Points on a hilly landscape, in no order, each with its height.
A ball rolls from a point to the lowest of its 2 nearest points, and stops where none of them is lower. Distance is the straight distance between rows; heights are no part of it.
vetof h=356: [ -3  55   1  16 -21 -15   5  27 -30 -57  -6  24 -22   1  18   0 -50 -32
  24  48  29]
disof h=381: [ 22  -7 -33  -1  15  -1 -20  -9 -33 -42 -22 -28 -25   6  35  -9 -12  19
  35 -13 -10]
pida h=497: [ 15 -12 -25  10  39  19  15 -37  -4  47  -8   8  31 -20   7  -2 -15 -11
 -43 -28  14]
mipo h=518: [ 27 -36 -21   5  28  19   6 -35  14 -14   3  16  34 -23   8 -26  -1 -29
 -28 -34 -11]
zadi h=514: [  6 -72 -10  -8  14  37   4 -26  52   7  14  32  19   3  20 -20  16   4
 -17  -8   7]
miv h=380: [ 31 -10 -12  33  27  -4  -4  -8   0 -18   4  16  11 -37   6 -18  -3   3
   0 -13 -20]
gik h=610: [ -4  23  -1 -14 -40   2  15   4   0  33 -11 -16 -31  21 -29  16   0  28
  -8 -15  11]
tede h=229: [-30  33  20 -21  20   7  10 -10   0 -38   4  -2   6   2 -21  13 -31 -26
   9   4  15]
Gad h=634: [ 28 -27  25  13  18  27  19 -14   0  36 -35  23  48 -29   8  -7 -19  36
 -45  14 -13]
Kof h=179: [-11 -56 -14   9 -15   6  -4  22  44  29  49  14  -2 -18   0 -16  41  -7
 -27  14  -5]
kamu h=211: [  8 -15   4  -4 -46  -5  19  26 -16  24 -24 -48 -18  20  -5   6  22  23
  -5   1 -15]
Sazek h=647: [ 21  -9  -2   9   3  10  -1  -4 -22  42 -19  -9 -10 -14  33  -7  11  38
 -25 -16 -11]
nav h=258: [ 16  -3  20   6  16  14  12  -5  22  24   1  16  39 -22 -26  17 -13  19
 -34   6  -5]
kon h=387: [ -4  -9 -17  32  -1 -35  -3  30 -13 -29  35 -10 -18 -31  14 -16  23 -36
   7 -13 -14]
Kamun h=140: [-31  27  -1 -18  -7 -22 -14 -15 -23  35   0 -29  -7   5   7  14  17 -30
  30 -24  35]
nofu h=654: [  2  55 -17   3 -27 -22  -4   8 -12  37   1  13 -17  -1 -42  21 -11  15
 -29 -12   1]
Nako h=570: [-11   6 -20  -3  42 -15 -22 -38  15  27  24  30  14   5  -9   1   8 -33
 -24 -42  23]
mogoz h=376: [ -5 -27  15  12 -11 -10  -6  29  43  11  29   6   9  -8 -14   3  22 -10
 -20  17 -14]
guke h=444: [ 13  30  13 -12 -54  10  23  37  -7 -28 -16 -44  -8  17 -21   7 -26  -1
  20  46   0]
zusaz h=280: [ 22   3  -1  10 -13 -28 -23   1 -28  34 -25 -25 -17   8   7   5  38  12
  16  -3  -5]
gen h=419: [ -3  28  12 -12 -54   7   6  35  -6 -39  -4 -11 -25  14  -3  -9 -22  -6
  28  42  23]
Kufa h=474: [ 12  19  13 -12 -35   9  34  33  -5 -25 -13 -46   3   1 -46  29 -37   0
  -4  26  -9]
bib h=307: [ -8  45  11   1 -24 -11 -15  22 -29 -47 -23   1 -34  12  25  -7  -1  -8
  39  57   2]
Pazag h=330: [ -8  48  17  10  -8  -4   6  23 -27 -64 -20  12 -19 -12  16   2 -23 -30
  25  65  -4]
Keto h=604: [-24 -23 -12   5  41  -6 -21 -22  37   9  28  44  30  -5  -8  -8   3 -48
 -25 -19  17]
razik h=183: [-27 -21  26 -28  -4  21 -12  -2   7 -11  -1 -23 -12  26  28  -8  31   8
  34  13   5]
Nakaz h=269: [-10 -16  34   6   5 -19 -19  -1  16  27  -7  20  21  -4   5  -8  29  -5
  13  22   1]
Lazo h=531: [  6 -10 -36   0  13  14  22 -15   7  -6  43 -15  -2  -8   2  -3 -24 -11
 -43 -45  -7]
bele h=482: [ 15  -4 -55   3   8   2  34 -30 -18  18  18 -23  -6  -9  22 -11 -32  -7
 -42 -51  -8]
Mumep h=234: [ 12  18 -13 -21 -17  25  21 -17 -14 -54   9 -14 -10   2   5 -11 -52 -15
  27 -20  22]
Didaf h=253: [-10  42  -1  -4   6   5  -2  -4 -22   8  -3  -3   8 -10 -27  27 -27  -6
   8 -15  26]
Ref h=47: [ -2  20  -3 -18 -13  15  13 -10 -22 -13   0 -38  -6   8   5   3  -9  -8
  41  -8  20]
mativ h=413: [ 29  -8  -6  19  31  19  11 -29  10  35  -9   2  58 -38  -7  13 -15  -5
 -44   5  -6]
bobe h=262: [-16  27  -2 -26 -33 -11 -27  11 -14  13 -12 -11 -42  33  12  -3  27 -13
  38  13  22]
bonam h=536: [  4 -22   4  15 -24 -28   3  23  58   7  23  42  60  -3 -35  16   7  -5
 -35  51 -19]
boten h=473: [-30  16   3 -21 -52   1  11  43  28 -10  21 -13 -29  26 -36   6  -7   9
  -1  24  -5]
Vivat h=450: [ 14   9 -35   6  -5   5  28 -22 -43  20  -8 -14  -2  -2  31  -6 -27  16
 -17 -51   6]
zim h=123: [-19 -21  47 -30 -13  28 -15  17   4 -15 -22 -40  -5  32  18   7  26  21
  38  40 -10]
gos h=635: [  5  24  -5   4 -31  -4  15  19  -5  17   9 -11 -17   2 -35  21  -4  12
 -27  -4 -13]
riro h=583: [-10  16  11  -3 -31  24  11  -1  18  45   3  18 -24  10 -20  -3  -3  37
 -24 -20   1]
Feti h=408: [ 19 -30   5   3  44   1 -39 -25  14  -4 -32  25  26  -3  27 -12  17  10
  23  12 -13]
sen h=580: [ 10 -12  19   1  15  45  31 -21   3   7 -35  14  43 -14  -1 -10 -31  45
 -31 -16   2]
zitub h=226: [-30  -4   8 -23 -33 -10  -9  14  -6  38  13 -23 -28  35  11   3  47 -10
  27  -1  13]
muma h=420: [ 12 -26   7 -10  42  12 -14 -19 -14 -53 -30 -34   9  16  36 -11  -2  14
  31   8 -24]
malis h=671: [ 38 -40  12  15  25   9  -3  -5 -10  21 -47  20  38 -26  18   5   6  36
 -20  19 -15]
mirov h=588: [  9   0 -27 -22  29   7  12 -14 -17 -19  51 -10  16  -4 -18  26 -34  -9
 -38 -33   2]
rori h=287: [-11  17   7 -23 -16  -9 -25   8 -20 -27 -14 -11 -32  22  38  -2  12  -5
  47  38   7]
Bezo h=302: [  2   2   2  32  16 -39 -21  34  -4 -33  11  36 -29 -14  31 -31  19  -5
  29  16 -28]
kubu h=631: [-12  70   4   0 -21 -17  -7   5  -5  24 -17  40 -27  12 -42  11 -28   6
   1  -7  20]
nuga h=686: [ 52 -38  11  26  -6  -4  -6  11   6  10 -25  13  42 -26   5   7  10  22
 -12  41 -33]
Gunel h=322: [-22  46  -1 -32  15  -5   0  -4 -13 -10   4   8   5   4 -49  24 -49 -12
  12   2  32]
kebog h=611: [-13  66  10 -11  20 -22 -17   2 -22  17  -5  55 -13   9 -46  26 -32   0
  -6 -15  27]
bas h=547: [-13   9   5   2  -7  12   1   0  23  19  26  25 -31  -1  -5 -15   9  27
  -6 -31  10]
pupen h=384: [ 17 -26  13  -2  30  29  18 -16   0 -76 -28 -24  16  -9  23 -18 -15   7
  25  -1 -30]
puv h=645: [-17 -38 -12   4  39   1  -8   7  35 -10  53  38  26 -15 -17   7  -3 -38
 -30   7   5]
let h=594: [  4 -68  18 -13   9  30   9 -13  31  14 -10  20  34  -1  18   0  20  29
 -12  17  13]
vazek h=424: [ 25 -14 -21  38   1 -35  -1  16 -19   4  21 -18 -15 -28  20 -12  32 -12
  -2   1 -20]
Baked h=646: [ 46 -39  -9  33  -9  -8  -6  32  19  -7  13  19  28 -36   9 -13  19  10
  -6  50 -42]
bove h=467: [-15   9  22 -17  28  32   9 -33  20  16   3  18  18   7 -23   5 -22  12
 -22 -26  19]
zami h=528: [  0 -12  21 -13  24  39  22 -30  10  -6 -23  -1  25  -2  -4  -8  -6  16
  -6 -21   5]
fizas h=239: [ 20  17  -5  19   0 -28  -1  -8 -37  45 -15 -17  -1 -12  10   6  13   1
   6 -19  12]
depo h=147: [ -5   8 -23 -16  -7  17  21 -16 -17 -26  18 -43   2   8  -3  10 -44 -15
  17 -27  25]
Sel h=597: [ 20 -22   0  32 -21 -28   5  31  37   0   7  28  40 -28 -16  -2  17  -3
 -25  44 -33]
vete h=348: [-25  -2  -1  26  10 -22 -10  21   5 -26  26  10 -24 -11  30 -21  29 -27
  14  12  -6]
sali h=349: [ 10 -37  26  -2  21   1 -39 -15   3  25 -32   3  29   3  19   7  31   8
  21  21   0]
Pemed h=308: [  3  13   0   8 -11 -45 -44  11 -27  13 -29 -22 -20  15  22   7  43  -4
  35  30 -12]
nanud h=589: [-52  48  12 -10  22 -18 -16 -14  -5  11   3  55 -19  13 -30  16 -18 -23
   7 -19  36]
Rar h=520: [  0  27   9 -26 -13   5  13  14 -23 -22  18 -29  10  13 -51  43 -35  -2
 -14  21  10]
meb h=388: [ -7  45  -3  -7 -37 -14   3  26 -21 -41   8   6 -21   6 -20   2 -47 -23
  23  35  32]
foga h=399: [ 31  -2 -33   7  -1   6  -3  -5 -46  -9 -41 -35 -18   1  24   1 -19  37
  34 -12  -1]
biki h=73: [-15  20  -6   5  18 -20  -8 -16 -16  14  14 -18   6   0   0  11  19 -32
   8 -12  17]
dusi h=382: [ -3  16  37   3  12   2   8  -9   9   9 -10  11  25 -10 -26  13  -2  10
  -1   5   4]
zefi h=417: [-18   1  11   2 -52   1   9  31  33   7  19   3 -32  14 -24 -10  19  34
  -9   4 -19]
fedor h=681: [-27 -24 -27   3  43 -22 -15  15   9 -13  68  18  15   3 -17  16   6 -50
 -31 -10   4]
fub h=572: [-59  50  -2  -1  15  -5 -10  -8  -2  -8  11  54 -31  19  13  -2 -16 -33
  13  -2  31]
lezu h=347: [ 16 -28 -28   6   5  11  12 -18 -18 -29 -12 -24 -17   1  32 -21  -4  15
  10 -34 -15]
depe h=498: [-33 -15   7  -6   6  13  -6 -12  39   9  43  22 -14   8 -16  -8   9  -5
 -17 -36  15]
leri h=442: [-17   9  38  -7 -24   9   4  10  20  13 -10   5   3  15 -19   8   8  15
  17  16  -5]
tamo h=354: [ -3  -8  -1  17 -51 -23 -10  33  26  18   5  -9 -29  30  -2 -13  42  32
   1  14 -40]
dad h=133: [  9 -17  -2 -16 -33  21   3  19 -37   7 -43 -47 -25  23  15  10  13  34
  18   4   8]
giraf h=451: [ 36 -29 -16  20  33   3  -4 -29  11 -30 -21  12  21 -27  11 -32  -2 -21
   2 -23 -33]
daro h=541: [  1  13 -24  -5  37   1  -1 -54  -3  35  -7   4  17 -10  -5   6  -8 -34
 -23 -49  21]
vov h=271: [ 19 -25  -5  22  17  17  26  -5   6 -31   2 -16  -8 -17  15 -19  -2  16
  -3 -13 -23]
zuveb h=480: [-28  23  27  -2 -37  -7   5  31  19 -13   4  -5 -15  16 -11  -5  15  -7
  14  29 -11]
tenir h=317: [  6  -4  -3  -8   5  22  29 -15  -3 -69  -8 -21  -6  -9  13 -27 -36  -6
  17 -23 -12]
zin h=447: [  2 -23   3  -3  35   0 -38 -23   2 -16 -24  -6   2  15  33  -7  11  26
  29   3 -12]
Vudip h=294: [  4   8 -11  23 -26 -60 -34  34 -11  19 -15   1 -24   9  13 -11  51  -2
  17  21 -29]
moz h=423: [ 27   4 -25   2  -2  19  18  -7 -47   2 -29 -18 -20  -3  28  -4 -25  44
  -4 -33  -2]
Gugu h=251: [ -4  10  -5  32 -17 -57 -11  42 -17 -17   3  18 -26  -8  14 -13  30 -13
  18  25 -31]
pakar h=185: [-11 -15   4 -14 -12 -16  -3  -1 -21  22   2 -45  -8  16  14   9  34 -19
  29  -3  19]
gud h=175: [-12   1  10  -5  28 -12 -10 -14  13  11  -8   3   8   2  15  -4  29 -17
  14  -4   6]
keb h=543: [-52   9  10 -12  22   1 -10 -15  35  -3  24  43 -10  13  -2 -14  12 -21
   4 -20  15]
zozi h=141: [ -9  36   7 -27  14  14  10 -23 -13 -38  -9 -11  10   9   0   0 -20 -36
  38  -6  23]
fadam h=582: [ 24 -23 -13   1  39  23  14 -31  41  -9  10  34  44 -22 -17 -11 -23 -17
 -28 -24  -6]
fefa h=534: [ -2 -13  14  -6  39  32   4 -36  42  -2  -2  45  43 -14 -20   3 -27  13
 -38 -21  10]
laz h=53: [ -3 -24  24 -31 -24  17  -6  18  -5  -4 -40 -41 -23  35   7  11  12  47
  26  32 -14]
tup h=383: [ -8 -48  -7  -4  -7  26  -6 -10  47  30  41  21  -2  -5  10 -18  23   1
 -38 -11   7]
Tam h=577: [  5   1  -2 -14  19  11  14  18 -24 -25  45 -25  18  -1 -42  36 -36  -4
 -25   0  -5]
lidel h=456: [ 19 -36 -25  19  17 -11  -7  -9 -14  16  11 -25 -13 -12  29 -14  33 -18
   9 -18  -6]
Tifu h=628: [  8  17   4  -2 -21  11  23   3 -23  42 -21 -19 -18   5   7  11  -5  37
 -19 -13   0]
ruti h=466: [-18  -3  20   9 -12 -32 -10  20  44   4  21  36  27   6 -27   9  10 -11
 -25  32 -18]
difev h=174: [  3  29 -16   5  -4 -18   2 -16 -24  36   8 -10   3 -12 -14  20  -9 -12
  -5 -29  24]
tev h=289: [  7 -14  -4   3 -38   0   4  24   4  42   5 -19 -31  15   8  -7  42  26
  -4   1 -18]

For each start below, name the point where the ball stops.
Rar | biki
nuga | Kof
mirov | vov
boten | laz
puv | nav
nofu | depe
fedor | nav

Call two points neighbours if one is among the 2 nearest of the other. Go from one point of each pair to the other, from neighbour to neighbour, staying as low as possible. Name the highest point that can't be avoided.
Gugu / Ref | Gunel
bove / difev | fadam
Gugu / difev | Pemed
vov / biki | lidel
nav / laz | zuveb
